Points on a hilly landscape, in no order, each with its height.
A climber steps from a point to the highest of its 3 nearest points, and stops where none of them is higher. Distance is the straight distance between rows; heights are no part of it.
q297 height 591: [ 84 180 127  81  93  89 136  96  91 114 111 158 173 130 160 155 158  99
 179 133 114  47 107 107 130 175  52  89 142 147 116 149]
q466 height 488: [138 103 177 131  95 163 160 111 152 134 183 135 117 206 108 153 129 156
 101 112 138 133 157 139 110 139  81 151 145 122  89 122]
q643 height 402: [125 112 151 145 129 152 145 103 170 100 153 143 102 177 131 151 144 159
 132 109 144  82 130 118  98 150  79 160 117 121 119 151]
q542 height 487: [128 152 160 105 115  98 131 112  95  99 139 139 185 108 137 127 138 120
 151 125 103  80 116 120 139 151  73  77 128 151 109 123]
q632 height 172: [155 162 148  90 132  98  98 156 100 149  86 109 144  64 135 113 126  93
 123 165  92 208 131 125 175 137 191  77 170 129 145 117]
q192 height 514: [ 62 187 155  84  81  95 124 117  91 130 103 188 160 107 144 120 149  81
 170 148 117  90 120 133 133 178  90 102 158 112 114 123]
q84 height 504: [109 139 128 114 118 114 113 127 101 118 112 156 166 119 137 138 141 127
 165 129 113  81 109 133 144 137  95 118 112 124 130 133]
q714 height 460: [ 99 117  97 131 126 138 106 115 124 110 100 137 128 119 134 131 129 128
 159 131 137  98 106 129 154 120 119 145  86 131 144 140]
q654 height 571: [134  94  90 171 186 168 142 104 162 130 170 103  85 149 122 147 117 187
  87 129 167 157 152 126  91  98 156 184 116 128 144 143]
q314 height 448: [118 122 123 162 139 181 143 123 168 140 118 135  74 193 114 152 131 151
 108 108 164 133 155 133  93 126 117 192  95 121 138 126]
q920 height 576: [161  95 152 144 148 137 141 103 139 121 188 116 142 153 139 155 121 151
  93 114 118 123 144 121 120 100 132 101 136 143 110 119]
q713 height 431: [150 114 157 141 150 141 165 152 168 149 192 108 113 168 114 141 115 155
  61 118 138 191 178 154 102 111 155 129 160 121 135 103]
q277 height 567: [163  82 110 177 186 137 108  83 148 113 150 116 135 115 162 134 134 180
 113 122 140 103 129 100 115  96 156 127  95 132 123 148]
q329 height 519: [108 123 128 134 125 143 122 103 143 116 118 153 127 166 151 151 140 142
 158 123 124  98 118 119 135 135 101 146 111 122 124 141]
q219 height 486: [120 125 141 139 124 158 167 156 158 166 143 118 108 189 105 147 119 139
 102 122 149 153 161 149 107 123 126 146 123 114 125 114]
q267 height 314: [161  96 112 173 175 115 103  72 136  86 152 118 153  92 166 114 138 149
 146 115 126  49  90  88 151  99 146  97  94 135 141 157]
q172 height 425: [136 127  96 127 147 107 101 141  94 114  84 100 132  51 130 100 129  93
 129 131 105 124  95 129 145 102 179 111 120 131 140 134]
q361 height 547: [115 121 174 120 105 138 143 131 140 125 153 142 143 174 117 153 135 129
 118 115 119 126 152 133 129 141  92 129 131 136 101 106]
q451 height 565: [171 102 160 130 132 142 145 125 137 131 195 119 132 163 130 154 118 162
  77 115 118 140 178 129 111  98 123 114 145 142 103 114]
q923 height 436: [168 124 147 131 165 130 146 169 168 157 183 103 112 143 118 131 106 156
  75 138 147 228 164 163  95  91 179 144 143 135 162 108]
q764 height 376: [100 158  85  99  77  92  96 146  89 143  66 125 121  67 145 111 122  62
 185 154 131 124 100 136 141 154 146 125 140 122 142 134]
q83 height 447: [149 133 168 107 126 130 148  96 126  95 181 117 181 131 129 142 156 124
 123 101 118  79 125 105 146 147  50  82 148 135 111 117]
q755 height 384: [145 108 144 138 149 123 115 122 106 107 140 129 156 114 123 129 124 136
 103 133 108 102 125 119 139  94 141  90 119 138 119 116]
q19 height 689: [145  87 125 170 148 141 125  93 189 103 168 131 112 178 139 130 123 177
 105 105 149  94 145 120  90 133 106 156 114 131 109 161]
q311 height 539: [141 105 117 160 151 138 130  90 182  86 161 133 119 165 148 130 135 165
 138 105 144  75 120 100  93 138  99 151 111 133 118 152]
q376 height 438: [118 117 111 123 144 120 106 126  78 105 104 112 151  67 121 111 139 115
 127 142 117 114 103 123 148 105 155 107 118 136 137 122]
q704 height 450: [144 117 120 123 145 144 144 173 158 174 156 110  96 141 105 124 107 144
 101 135 140 211 136 160 106  96 181 154 135 126 140 133]
q168 height 582: [157  86 110 180 166 132 129  76 185 109 176 109 107 174 139 140 127 180
  98 105 147  90 144  98  96 120 123 152 109 129 121 153]
q618 height 684: [108 106 116 156 129 158 121 107 174 101 136 160  90 185 135 122 126 172
 142 135 159  73 128 104  97 136  81 178  93 126 133 159]
q13 height 473: [ 96 164 163 108  89 100 127 128  95 118 112 168 164 113 121 132 150  98
 136 134 106 134 144 132 147 160 102  96 141 132  99 113]
q540 height 597: [121 104 118 131 133 127 116 113 107 107 119 144 137 130 138 135 139 140
 148 117 130  92 112 130 135 106 116 126 104 132 131 130]
q54 height 417: [129 117 115 127 144 103  81 110  84 104  86 128 175  68 144 105 143 120
 164 140 118  75  82 106 155 122 125  96  96 142 139 142]
q230 height 416: [114 141 136 125 110 118 155 168 138 152 119 128 133 165  97 129 124 109
  99 115 136 162 148 143 116 146 131 121 143 113 123  97]
q487 height 50: [104 174 144  95  60  97 125 145 115 168  61 160 134 124 129 127 126  74
 149 146 118 184 127 149 149 172 133 114 157 101 127 109]
q883 height 516: [118 122 119 141 128 154 157 143 145 155 125 119 107 169 109 141 124 120
 125 121 148 138 136 138 116 125 129 155 116 116 136 108]
q960 height 573: [180  91 132 166 165 136 114  82 137  98 164 108 136 122 160 149 132 160
 111 115 137  95 120 107 125 101 136 100 114 133 134 135]
q905 height 489: [130 124 106 144 124 169 151 161 155 173 114 107  70 172 105 145 104 133
 124 132 169 165 132 145  98 111 136 181 121 123 136 137]
q599 height 570: [143  86 139 163 158 159 162 101 159 137 186 105 110 167 126 165 126 169
  85 126 147 139 177 129  92 100 147 157 134 131 115 126]
q900 height 474: [ 91 154 142 121  84 135 147 149 127 130 124 148 143 157  99 134 140 115
 126 119 128 129 156 156 130 158 102 130 138 121 118 102]
q335 height 461: [ 96 160 121 113  82 119 133 160 133 163  99 152 131 152 108 126 122 105
 136 136 138 155 144 141 116 167 118 133 134 119 123 115]
q668 height 24: [153 143 129 112 157 100 100 158  98 134 104 100 102  56 126  97 108 114
 136 156 103 191 119 130 157 106 207 119 156 124 137 135]
q213 height 437: [122 142 144 126 108 138 161 169 162 172 144 131 111 190  98 136 110 138
  76 120 143 204 159 159  92 143 129 142 148 119 127 116]
q978 height 467: [130  86 132 163 144 172 141 107 172 130 154 132  96 190 115 149 131 173
  96 119 157 121 161 129  85 117 128 190 122 122 120 143]
q257 height 3: [104 163 137 105  83 126 148 175 135 182  90 153 109 170  96 123 109 115
 102 142 138 213 154 164 120 160 132 153 158 115 114 108]
q624 height 444: [ 92 139 119 113 108 135 117 115 114 117 103 163 152 149 158 138 143 138
 186 121 133  72 123 123 137 151  72 140 118 141 133 150]
q612 height 500: [103 138 132 139 103 161 157 163 159 164 124 131  94 191  94 152 116 125
 117 115 146 146 145 148 107 138 111 158 121 118 130 105]
q45 height 397: [ 97 127  77 131 126 120  98 131 103 118  77 126 128  86 133 107 147 116
 170 131 127  95  97 132 160 129 131 138  97 142 156 133]
q322 height 466: [135 124 165 110 110 136 152 108 130 105 168 134 156 162 127 160 130 124
 145 101 125  91 118 112 124 145  61 116 130 137 106 121]
q405 height 584: [118 149 134  96 121  85  97 115  83 108 103 151 186  79 150 127 133 116
 163 144 108  83 106 111 146 147 106  98 123 135 120 125]
q237 height 510: [135  91 131 154 136 149 144 105 146 114 143 136 123 162 137 158 130 152
 120 124 126  96 136 126 115 120 104 146 114 129 119 132]
q173 height 419: [135 131 168 126 127 121 136 139 122 114 153 135 151 137 116 121 126 125
  83 115 108 153 160 135 131 119 128  99 148 132  97 104]
q825 height 291: [162  84 154 123 126 166 171  82 187 120 212 131 114 198 124 144 137 164
  92  89 162  96 165 103  83 171  48 173 152 125 111 132]
q108 height 421: [128 131 159 124 141 138 172 173 181 170 171 117 108 178 108 148 102 150
  60 121 139 223 181 153  95 135 142 138 164 122 143 107]
q907 height 546: [102 144 154 112  92 146 151 122 128 119 145 152 139 175 121 148 133 127
 140 120 131  99 143 144 125 155  63 140 134 136 115 128]
q509 height 495: [110 154 115 114  99  98 114 138  95 132  88 144 145  79 131 112 144  91
 164 145 119 116 105 130 148 152 132 111 126 119 129 113]
q775 height 182: [112 135  99 124 102 149 125 158 134 150  90 120  96 148 111 128 116 119
 144 136 150 146 113 143 117 133 131 152 108 126 147 121]
q105 height 209: [113 138 115 111 123 132 130 174 128 168  99 117  86 136  93 116 109 121
 117 143 139 190 125 158 126 118 172 168 135 139 131 138]
q763 height 587: [170  97 162 149 147 137 123  96 143 102 159 115 130 149 141 150 137 141
 111 116 114 101 124 112 123 112 113 113 117 148 117 125]
q3 height 393: [154 109 129 124 143 109  93 126  85  94 124 130 183  89 144 126 131 124
 139 135 111  86  88 109 141 114 124  92  98 137 125 123]
q792 height 522: [119 115 140 149 128 153 146 122 138 135 141 133 119 161 117 150 132 127
 111 118 133 122 145 138 124 114 110 161 116 118 125 118]
q514 height 501: [127 126  81 153 131 164 132 138 162 152  96 116  65 153 117 124 123 134
 149 118 162 149 105 137 123 115 144 185 104 119 159 159]
q996 height 533: [179  94 165 136 130 159 159 100 161 126 218 109 131 181 129 148 126 150
  87 106 125 120 163 102 106 126  90 114 153 125  95 106]
q947 height 332: [140 159 171 113 130 111 115 136  89 132  83 132 176  67 138 112 138  90
 108 150  93 167 146 122 174 152 160  58 164 109 131 104]
q578 height 377: [154 123 120 131 155 124 140 164 138 145 150 108 119 100 114 122 116 121
  90 131 126 174 124 135 113  98 163 119 137 128 149 119]
q253 height 563: [110 116 145 123 104 139 137 120 129 114 122 147 142 159 125 141 133 135
 149 131 119 107 129 132 131 135  93 134 126 135 119 109]
q941 height 529: [ 75 171 146 107  89 108 127 126 102 134 112 169 156 132 123 129 137 104
 154 136 133 104 135 148 130 173  88 123 147 133 114 120]
q43 height 502: [137 108 103 151 153 162 143 137 167 156 126  98  82 145 122 145 123 127
 119 127 161 158 115 141 103 107 164 169 111 126 154 128]
q333 height 578: [147  89 136 156 153 133 124 100 139 122 153 120 119 138 134 155 124 154
 114 116 128 120 114 122 135  99 145 121 113 139 122 127]
q537 height 513: [136 103  82 160 161 161 132 112 154 141 131 122  88 147 123 125 122 149
 130 123 155 145 123 130 118  97 151 156  93 118 159 146]
q882 height 493: [117 107 102 140 140 127 107 110 104 115 106 126 136  95 138 113 125 128
 148 127 127 105  97 131 152 112 144 127  91 143 142 130]
q795 height 463: [130 113 126 152 142 157 161 145 157 150 148 117 103 160 111 149 122 139
  95 118 139 162 145 145 104 101 150 144 129 109 149 116]
q120 height 238: [144 156 133 112 136  95 102 141  77 127  74 113 156  45 137  87 136  83
 137 156  82 147 110 112 176 143 165  68 137 113 130 125]
q145 height 555: [183  84 159 136 137 145 152 104 160 134 214 104 123 178 129 157 113 173
  66 116 126 142 188 127  97 108 113 124 166 134 100 120]
q760 height 33: [103 157 127  95  86 102 136 150 122 168  75 154 118 128 107 114 123 106
 126 140 118 203 132 151 150 163 155 129 158 116 118 123]
q823 height 538: [105 117 100 154 133 171 135 133 148 141 108 129  99 163 114 143 130 136
 142 119 155 122 126 135 128 126 120 164  96 111 144 125]
q464 height 80: [120 128  85 117 117 130 108 173 127 149  85 104  88 117 115 114 113 120
 156 139 143 163 108 154 121 111 172 142 119 132 146 146]
q801 height 483: [101 147 156 135  97 156 172 157 146 152 139 136 113 200  95 148 123 139
 112 118 139 129 167 152 109 149  89 160 130 123 110 111]
q773 height 367: [153 131 159 115 141 118 113  99 109  90 143 119 170 115 144 135 148 128
 146 117 106  71 100 104 142 141  84  82 118 144 121 126]
q534 height 383: [163 123 103 129 166 125 117 147 115 131 120  91 116  53 123 109 122 118
 120 138 124 160 105 131 135  86 191 120 128 137 148 132]
q951 height 528: [118 105  87 168 143 159 121 109 164 112 122 142  87 166 132 109 114 163
 135 134 159  90 128 122 105 109 117 188  86 121 135 163]
q151 height 423: [130 135 137 108 132 119 151 178 152 160 134 132 114 145 109 121 105 133
  88 131 121 224 158 137 113 124 161 129 153 124 128 105]
q141 height 494: [137 121 141 130 143 133 147 151 134 137 158 122 130 143 102 123 126 132
  89 131 118 152 153 138 118 101 146 113 141 127 128  98]
q71 height 477: [125  97  99 164 139 164 128 109 169 125 143 139  73 188 123 130 128 176
 118 131 173  90 136 121 100 125 112 190  99 128 138 151]
q577 height 407: [168 126 129 113 162 126 128 157 147 147 151 101 116  95 110 110  94 142
  95 144 124 205 125 136 113  89 189 131 149 127 152 129]
q81 height 462: [112 121 144 149 129 181 160 119 169 146 142 131  86 206 102 158 121 144
  96 118 147 138 162 140  86 132 101 187 125 109 120 122]
q605 height 379: [157 156 175 112 124 103 113 105  98  90 163 127 187 107 141 114 150 117
 135 126 102  83 117  96 142 153  82  66 145 145  99 121]
q781 height 344: [167  82 147 157 133 168 157  86 183 121 212 115 117 183 117 158 127 173
  93  91 149  98 157 104  88 146  78 151 149 131  99 137]
q344 height 574: [112 104 105 161 142 163 131  95 147 122 118 142 116 153 134 121 126 148
 139 129 142 102 122 126 123 116 122 166  85 118 141 138]
q143 height 352: [123 143  87 110 117 107 110 157 100 137  76 104 116  85 124 107 118 106
 148 130 128 145  84 135 139 121 167 125 121 137 138 137]
q283 height 552: [136  90 112 151 163 134 111 100 127 120 122 125 129 112 133 133 134 147
 120 128 132 115 108 125 143  89 139 134  99 127 139 140]
q475 height 413: [156 126 174 111 139 129 149 175 149 144 170 123 124 150 124 142  97 146
  50 119 110 252 182 146 105 139 159 124 171 112 139  97]
q608 height 233: [126 148 140 111 129  96  99 116  60 118  96 138 172  44 144  95 140  90
 136 163 102 103 114 117 168 134 149  83 136 120 124 118]
q728 height 180: [105 152 100 109  96  98 109 176  89 139  67 110  97  95 111 109 116 100
 151 147 120 175 121 156 138 123 180 144 135 126 117 140]
q118 height 434: [124 118  86 169 158 180 145 114 180 152 132 123  59 168 110 123 116 166
 106 124 186 142 143 126  88 121 149 207  99 118 164 153]
q165 height 569: [165  82  90 186 191 153 127 100 166 123 179  98 110 147 147 139 119 190
  96 125 162 147 153 110  96  86 162 167 108 141 127 148]
q617 height 426: [132 113 163 130 153 151 159 141 153 160 184 114 130 148 120 137 127 145
  52 117 115 189 183 146 105 101 147 120 147 125 128 102]
q630 height 511: [ 68 179 113  92  89  93 105 120  79 124  85 165 162  76 136 120 142  88
 182 146 132  82 105 130 136 153  98 111 134 126 143 119]
q177 height 435: [153 116 109 140 170 132 144 147 152 153 172  97 103 110 119 126 118 142
  95 139 140 185 147 151 108  80 184 138 129 118 152 124]
q468 height 93: [112 145 103 103  99 108 128 165 127 159  85 136 105 132 105 108 108 103
 144 146 141 168 116 147 122 143 144 151 131 132 133 122]
q993 height 239: [ 97 167  86 117 106  84  95 181  84 130  46 107  97  68 122 103 115  87
 171 144 116 162 107 160 159 110 204 142 137 121 130 158]
q160 height 388: [125 160 149 121 118  96 129 143 105 134  96 136 159  98 122 114 138  98
 111 140 104 158 156 121 161 160 144  82 152 115 122 104]
q982 height 527: [ 83 172 134 106  83  96 117 129  99 125  97 165 157  96 130 114 138  84
 154 139 107 107 136 144 147 166 123 107 154 118 129 102]
q413 height 506: [118 113 117 139 142 155 138 129 136 130 118 120 125 138 106 140 133 122
 113 126 139 120 128 135 127  98 132 141 109 131 134 124]
q330 height 499: [183  82 165 140 140 170 154  60 149 111 229 105 144 165 126 149 132 157
  73  99 131  96 167 104 113 134  78 121 165 122  88 104]
q489 height 271: [ 96 132  83 124 105 149 110 145 125 129  86 127 114 123 113 122 137 110
 164 127 143 124 108 135 145 131 122 159 105 132 153 133]
q670 height 459: [133 115 133 122 146 137 154 164 145 155 148 120 119 145 114 131 112 132
  89 133 131 179 138 136 118 110 154 132 137 133 134 107]
q607 height 134: [101 141  80 119  88 124 110 143 113 139  69 127 131 108 112 114 126 101
 174 134 142 120 105 141 131 145 120 156 112 123 153 121]
q279 height 313: [106 153  74 111  84 105  93 162  97 137  44 120 106  94 128 107 130  88
 177 139 137 133  96 152 131 133 154 150 122 129 143 151]
q285 height 542: [ 99 156 147  87  92 105 140 116 110 118 134 155 166 150 135 150 139 122
 167 134 126  81 116 133 132 167  64 110 136 143 112 129]
q495 height 349: [ 83 141  82 107 119 123 103 113 103 110  83 145 138  84 148 113 144 117
 197 119 123  72 107 128 150 141 110 130 104 129 151 143]
q113 height 378: [131 144 154 123 133 126 150 164 147 148 140 134 141 144 112 134 118 126
  60 116 118 197 166 136 118 142 152 101 164 120 131 114]
q89 height 465: [156 112 161 126 135 148 146  78 144  93 195 118 154 141 137 136 154 141
 121  95 122  79 126 101 131 149  61 105 144 141 109 117]
q902 height 234: [131 158 121  99 102  93 110 157  93 145  75 120 112  75 124  97 109  91
 140 161 103 182 118 140 172 139 180 114 154 110 133 128]
q858 height 548: [152  99 169 138 119 149 150 122 143 137 172 124 126 179 116 153 126 148
  96 130 118 138 165 135 126 117 112 130 136 139  95 122]
q913 height 469: [127 122 127 136 128 158 157 173 157 176 136 120  88 179 110 136  93 141
  90 135 154 192 132 157 101 112 152 158 129 117 136 125]
q705 height 126: [138 142 125 100 139 110 127 166 106 141  98 119 111  84 114  93 111 107
 117 150 113 195 117 138 136 118 193 123 142 126 129 124]
q437 height 341: [119 125  93 120 142 141 123 176 126 154 118  98  69 116  94 128 107 134
 132 133 132 196 111 176 118  85 199 169 136 143 143 152]
q121 height 503: [100 146 139 121 100 125 126 138 116 130 122 153 144 128 106 131 147 107
 131 141 113 121 144 142 138 139 117 118 135 130 116  98]
q957 height 283: [142 122  98 127 151 128 116 157 123 138 115  88  91  86 114 124 113 127
 124 144 126 174  94 143 124  94 184 138 123 140 146 144]
q379 height 31: [102 156 103 115  90 109 115 159 109 153  85 131 118 108 120 104 121 105
 143 144 134 146 109 133 127 148 142 130 132 119 125 103]
q492 height 405: [121 131 137 126 132 110 120 129  95 115 104 128 150  89 121 117 136 113
 133 130 115 105 121 133 138 116 138 113 121 128 131 101]
q332 height 278: [145 164 179 111 111  86 106 106  76  91 133 135 197  70 153 101 155 101
 145 143  97  71 114  97 151 154  92  59 147 139  98 131]
q414 height 318: [ 81 158  60 104  96 109  88 133  93 128  60 134 129  74 137 107 139  86
 199 120 134  88  94 135 149 145 117 131 107 133 159 147]
q613 height 535: [119 119 149 121 117 139 156 130 138 125 142 128 126 154 115 140 122 131
 111 124 120 127 152 139 127 117 119 128 129 126 120 103]
q382 height 583: [ 92 154 129 102  96 114 127 137 104 139 112 150 158 117 119 127 141  95
 162 140 129 117 129 144 128 158 102 126 130 122 138 101]
q241 height 254: [132 155 114 112 129  92  97 159  90 133  69 104 129  45 129  86 113  82
 153 154  96 155 105 130 165 133 194 111 141 120 128 133]
q789 height 226: [116 170 159 110 113  90 103 114  76 128  87 156 163  57 140  96 140  89
 144 148  88 118 130 126 167 160 140  76 141 106 124 105]
q36 height 445: [117 133 111 143 122 192 150 160 156 183 130 109  33 167  89 153  90 162
 117 124 170 213 139 178 104  99 169 207 115 133 150 151]
q170 height 468: [123 111 116 173 155 136 115  98 167  95 142 152 115 144 166 105 130 155
 159 114 147  62 109 107 118 112 108 159  94 126 130 176]
q446 height 406: [154 115 105 139 155 131 130 163 144 152 152  92  77 113 109 129 101 146
 115 147 147 214 122 181 102  79 198 168 134 138 156 141]
q956 height 345: [143 147 151 107 137 110 134 161 110 139 110 129 138  98 127 113 121 107
 102 145 105 208 150 115 146 136 163  97 162 118 130 116]
q737 height 418: [159 153 176  99 138 120 142 174 112 145 114 129 140 112 123 145 116 120
  83 143  96 241 162 126 133 147 167  89 182 105 130  96]
q116 height 541: [144 154 158 113 138 110 135 159 112 137 103 135 155 114 122 130 122 105
  88 131  92 208 149 118 144 152 158  87 165 124 120 104]
q587 height 472: [173  93 153 154 151 164 136  57 158  94 213 103 129 161 128 147 145 164
  99  96 129  92 140  92 115 130  92 127 145 125  99 120]
q867 height 523: [136  93  78 160 173 153 121  97 150 135 126 115 107 112 125 146 126 144
 103 125 148 137 121 132 134  86 167 145 110 127 137 136]
q601 height 368: [132 140 150 117 122 103 105 121  90 107 118 141 171  96 127 113 128 112
 120 141 105 110 127 119 147 126 127  84 131 132 107 116]
q500 height 317: [135 125 117 152 161 114 102  83 113  81 123 127 162  84 172 108 147 132
 173 126 115  45  81  99 159 112 111  86  82 137 147 158]
q979 height 427: [ 98 131  98 139 126 132 130  99 139 110 119 159 114 151 173 120 140 154
 185 122 139  58 111  99 126 137  95 146  89 126 136 169]
q477 height 359: [138 108 106 154 151 122 112  91 127  93 121 135 137 115 170 119 136 150
 178 117 126  59  94 100 142 122 121 126  84 132 137 163]
q562 height 309: [136 159 187 110 103  88  99 107  80  95 125 141 185  84 143 111 133  96
 140 148  90 113 136 109 155 152 117  68 150 132 102 133]
q860 height 424: [120 129  84 123 133 104  77 128  67 115  89 108 147  52 130  95 141 108
 169 129 108 101  87 122 152 119 157 111 104 135 150 127]
q725 height 288: [145 132 145 122 161 121 131 151 118 128 145 124 139  93 116 108 122 118
  85 138 104 158 148 130 130 103 154 105 142 126 132 105]
q917 height 430: [166 117 164 129 138 121 114 116 115  96 158 117 174 119 136 131 133 132
 125 123 107  84 122 109 128 116 102  71 130 138 116 117]
q890 height 361: [ 89 171 111  88  52  79  89 157  80 155  49 143  97  74 138  96 121  64
 180 157 109 149 115 163 164 150 152 127 154 114 135 128]
q418 height 398: [106 114  91 135 137 123 104 104 135 115 107 148 133 113 163 104 132 130
 191 125 129  72  91  95 149 123 118 136  76 131 146 152]
q350 height 566: [134  86  96 177 170 153 124 100 164 119 157 123  99 144 135 128 117 184
 105 120 159 117 141 110  98  96 154 184 101 127 116 156]
q667 height 130: [111 154 115 101 110 102 119 166 107 150  75 135 105  94 112  95 120 106
 139 152 117 192 129 138 158 142 171 133 152 121 124 125]
q369 height 482: [141 115 165 119 119 157 165 100 150 112 189 132 134 179 129 148 147 136
 137  90 137  94 140 106 121 157  42 131 153 122 105 129]
q197 height 453: [163 118 184 117 131 137 126 106 128 100 190 118 163 128 125 136 142 132
 109 100 115  85 127 106 138 127  90  79 135 142 115 114]
q814 height 245: [ 88 162  72 112  75  73  74 148  84 119  33 117  99  60 147 110 116  83
 206 144 128 131  95 150 145 117 168 146 122 119 136 162]
q522 height 333: [128 108 125 155 144 156 134 103 191 106 171 138  82 194 136 129 131 177
 116 104 170  58 133 115  79 145  75 178 102 129 137 171]
q929 height 428: [153  93 144 150 132 150 150  77 180 110 180 123 105 180 141 141 144 164
 112  93 145  88 138 107 107 138  78 145 145 128 105 133]
q408 height 279: [164 112 145 145 162 123 102  83 121  93 141 128 151 105 161 131 129 136
 136 116 119  79  98 108 138 113 119  81 102 137 136 135]
q258 height 422: [117 152  94 113 102  98 109 162  95 135  69 119 127  82 122 109 122  84
 168 144 124 125  95 141 142 142 156 131 121 123 140 127]
q447 height 140: [125 141 116 122 120 106 127 175 118 133 110 127 126 117 119 112 124 106
 116 136 134 154 123 125 129 131 157 113 132 122 128  99]
q794 height 575: [109 174 152  89 113  93 133  94  74  93 143 138 200  98 147 132 159  98
 152 127 103  45  98  92 151 172  51  75 163 142 109 139]
q184 height 205: [131 117 141 136 110 166 148 102 193 113 185 138  90 214 132 137 134 161
 115  98 169  86 141 109  87 166  33 179 128 130 120 164]
q398 height 334: [140 141 133 131 136 124 111 138  79 108 106 129 164  65 125 103 130  95
 112 140  89 138 130 109 162 113 167  90 140 122 128 116]
q862 height 512: [137 112 149 137 129 122 131 115 130 106 143 140 158 143 152 146 143 148
 156 107 119  85 106 122 133 123  90 118 112 144 123 127]
q806 height 564: [107 147 112 108 127 103 133  97 104  97 124 144 176 118 162 143 156 125
 187 122 119  40 104 101 147 159  64  95 130 146 127 157]
q936 height 246: [129 158 118  93 103  83 112 152  90 148  64 129 139  71 142 104 131  86
 148 157  93 164 117 128 182 148 165  87 153 114 136 124]
q894 height 497: [127 108 149 155 127 166 156 111 153 132 154 125 106 192 115 160 131 150
 108 114 138 130 155 145 105 126 113 170 126 112 116 129]
q282 height 400: [127 132 137 126 136 131 138  87 136  87 151 129 151 142 154 140 150 136
 157 102 114  63 107 105 142 151  73 113 123 138 122 142]
q23 height 286: [140 141 111 114 129 106 115 171 102 137  88 111 121  72 129  97 121 104
 140 147 113 165  96 118 143 126 177 110 145 134 126 133]
q856 height 572: [172  82 135 167 157 140 141  84 154 122 173 122 119 153 142 164 125 176
  88 122 137 124 156 116 101  92 150 142 128 135 116 131]
q88 height 619: [111 177 157  83  95  78 123 107  86 102 126 152 179 103 153 128 147 108
 163 143 104  72 108 115 145 172  78  74 153 139  99 131]
q328 height 59: [111 155 116 100  85  90 122 155 105 163  75 146 132 100 128 101 122  83
 140 149 115 186 128 140 159 148 157 122 144 112 122 108]
q571 height 307: [128 151 125 123 127 100 122 153 100 144  97 124 140  84 122 105 122  88
 118 147 108 156 125 119 149 137 169 101 139 132 122 120]
q766 height 577: [140  88 121 162 169 153 151 104 162 136 162 114 116 158 126 155 123 165
  92 118 150 141 156 132 108 102 154 158 119 117 123 129]
q866 height 464: [143 110 103 138 170 132 116 126 107 129 127 108 120  88 122 115 124 123
 116 129 127 128 112 137 140  86 161 116 119 128 145 126]
q761 height 429: [134 123 150 113 133 146 151 177 183 178 180 124  90 172 105 141  99 161
  72 130 163 243 160 165  79 110 169 164 140 127 147 119]
q326 height 336: [ 87 151  85 106 131 113 117 104 113 110  96 164 138 117 183 108 142 122
 217 131 134  32  97  84 154 129  99 128  86 138 151 180]
q987 height 196: [119 129 100 124 127 124 118 156 130 142  97 113 116 110 113 119 125 111
 138 136 131 131 105 139 130 114 147 141 117 125 147 117]
q421 height 505: [165  94 164 136 120 149 146  98 160 116 191 111 119 165 125 163 136 143
 119 108 119  94 147 117 115 134  79 122 144 130  95 116]
q520 height 471: [142 123 161 118 113 107 122 115 125 100 162 133 162 138 136 140 136 128
 137 109 120  82 116 111 136 143  81 103 124 146 115 120]
q619 height 518: [118 143 132 117 144  97 107  96  94  94 118 138 178  98 161 133 144 118
 171 127 107  55  89  97 149 140  85  78 105 149 135 145]
q284 height 337: [ 91 142  84 107 139  94  97 108 101 104  86 150 169  89 181 112 136 118
 209 133 115  43  86  95 156 130 103 100  92 144 143 162]

Call two points neighbours if one is among the 3 nearest of the other. Go from one point of each pair to the other, from neighbour to neighbour, staying as high as possible. Name the lowest point that can't be avoided.
q88 / q116: q113
q766 / q763: q856
q344 / q618: q951
q88 / q382: q941

For each start below, name the point where the climber stops.
q760: q258
q466: q763
q81: q253
q755: q540
q328: q258
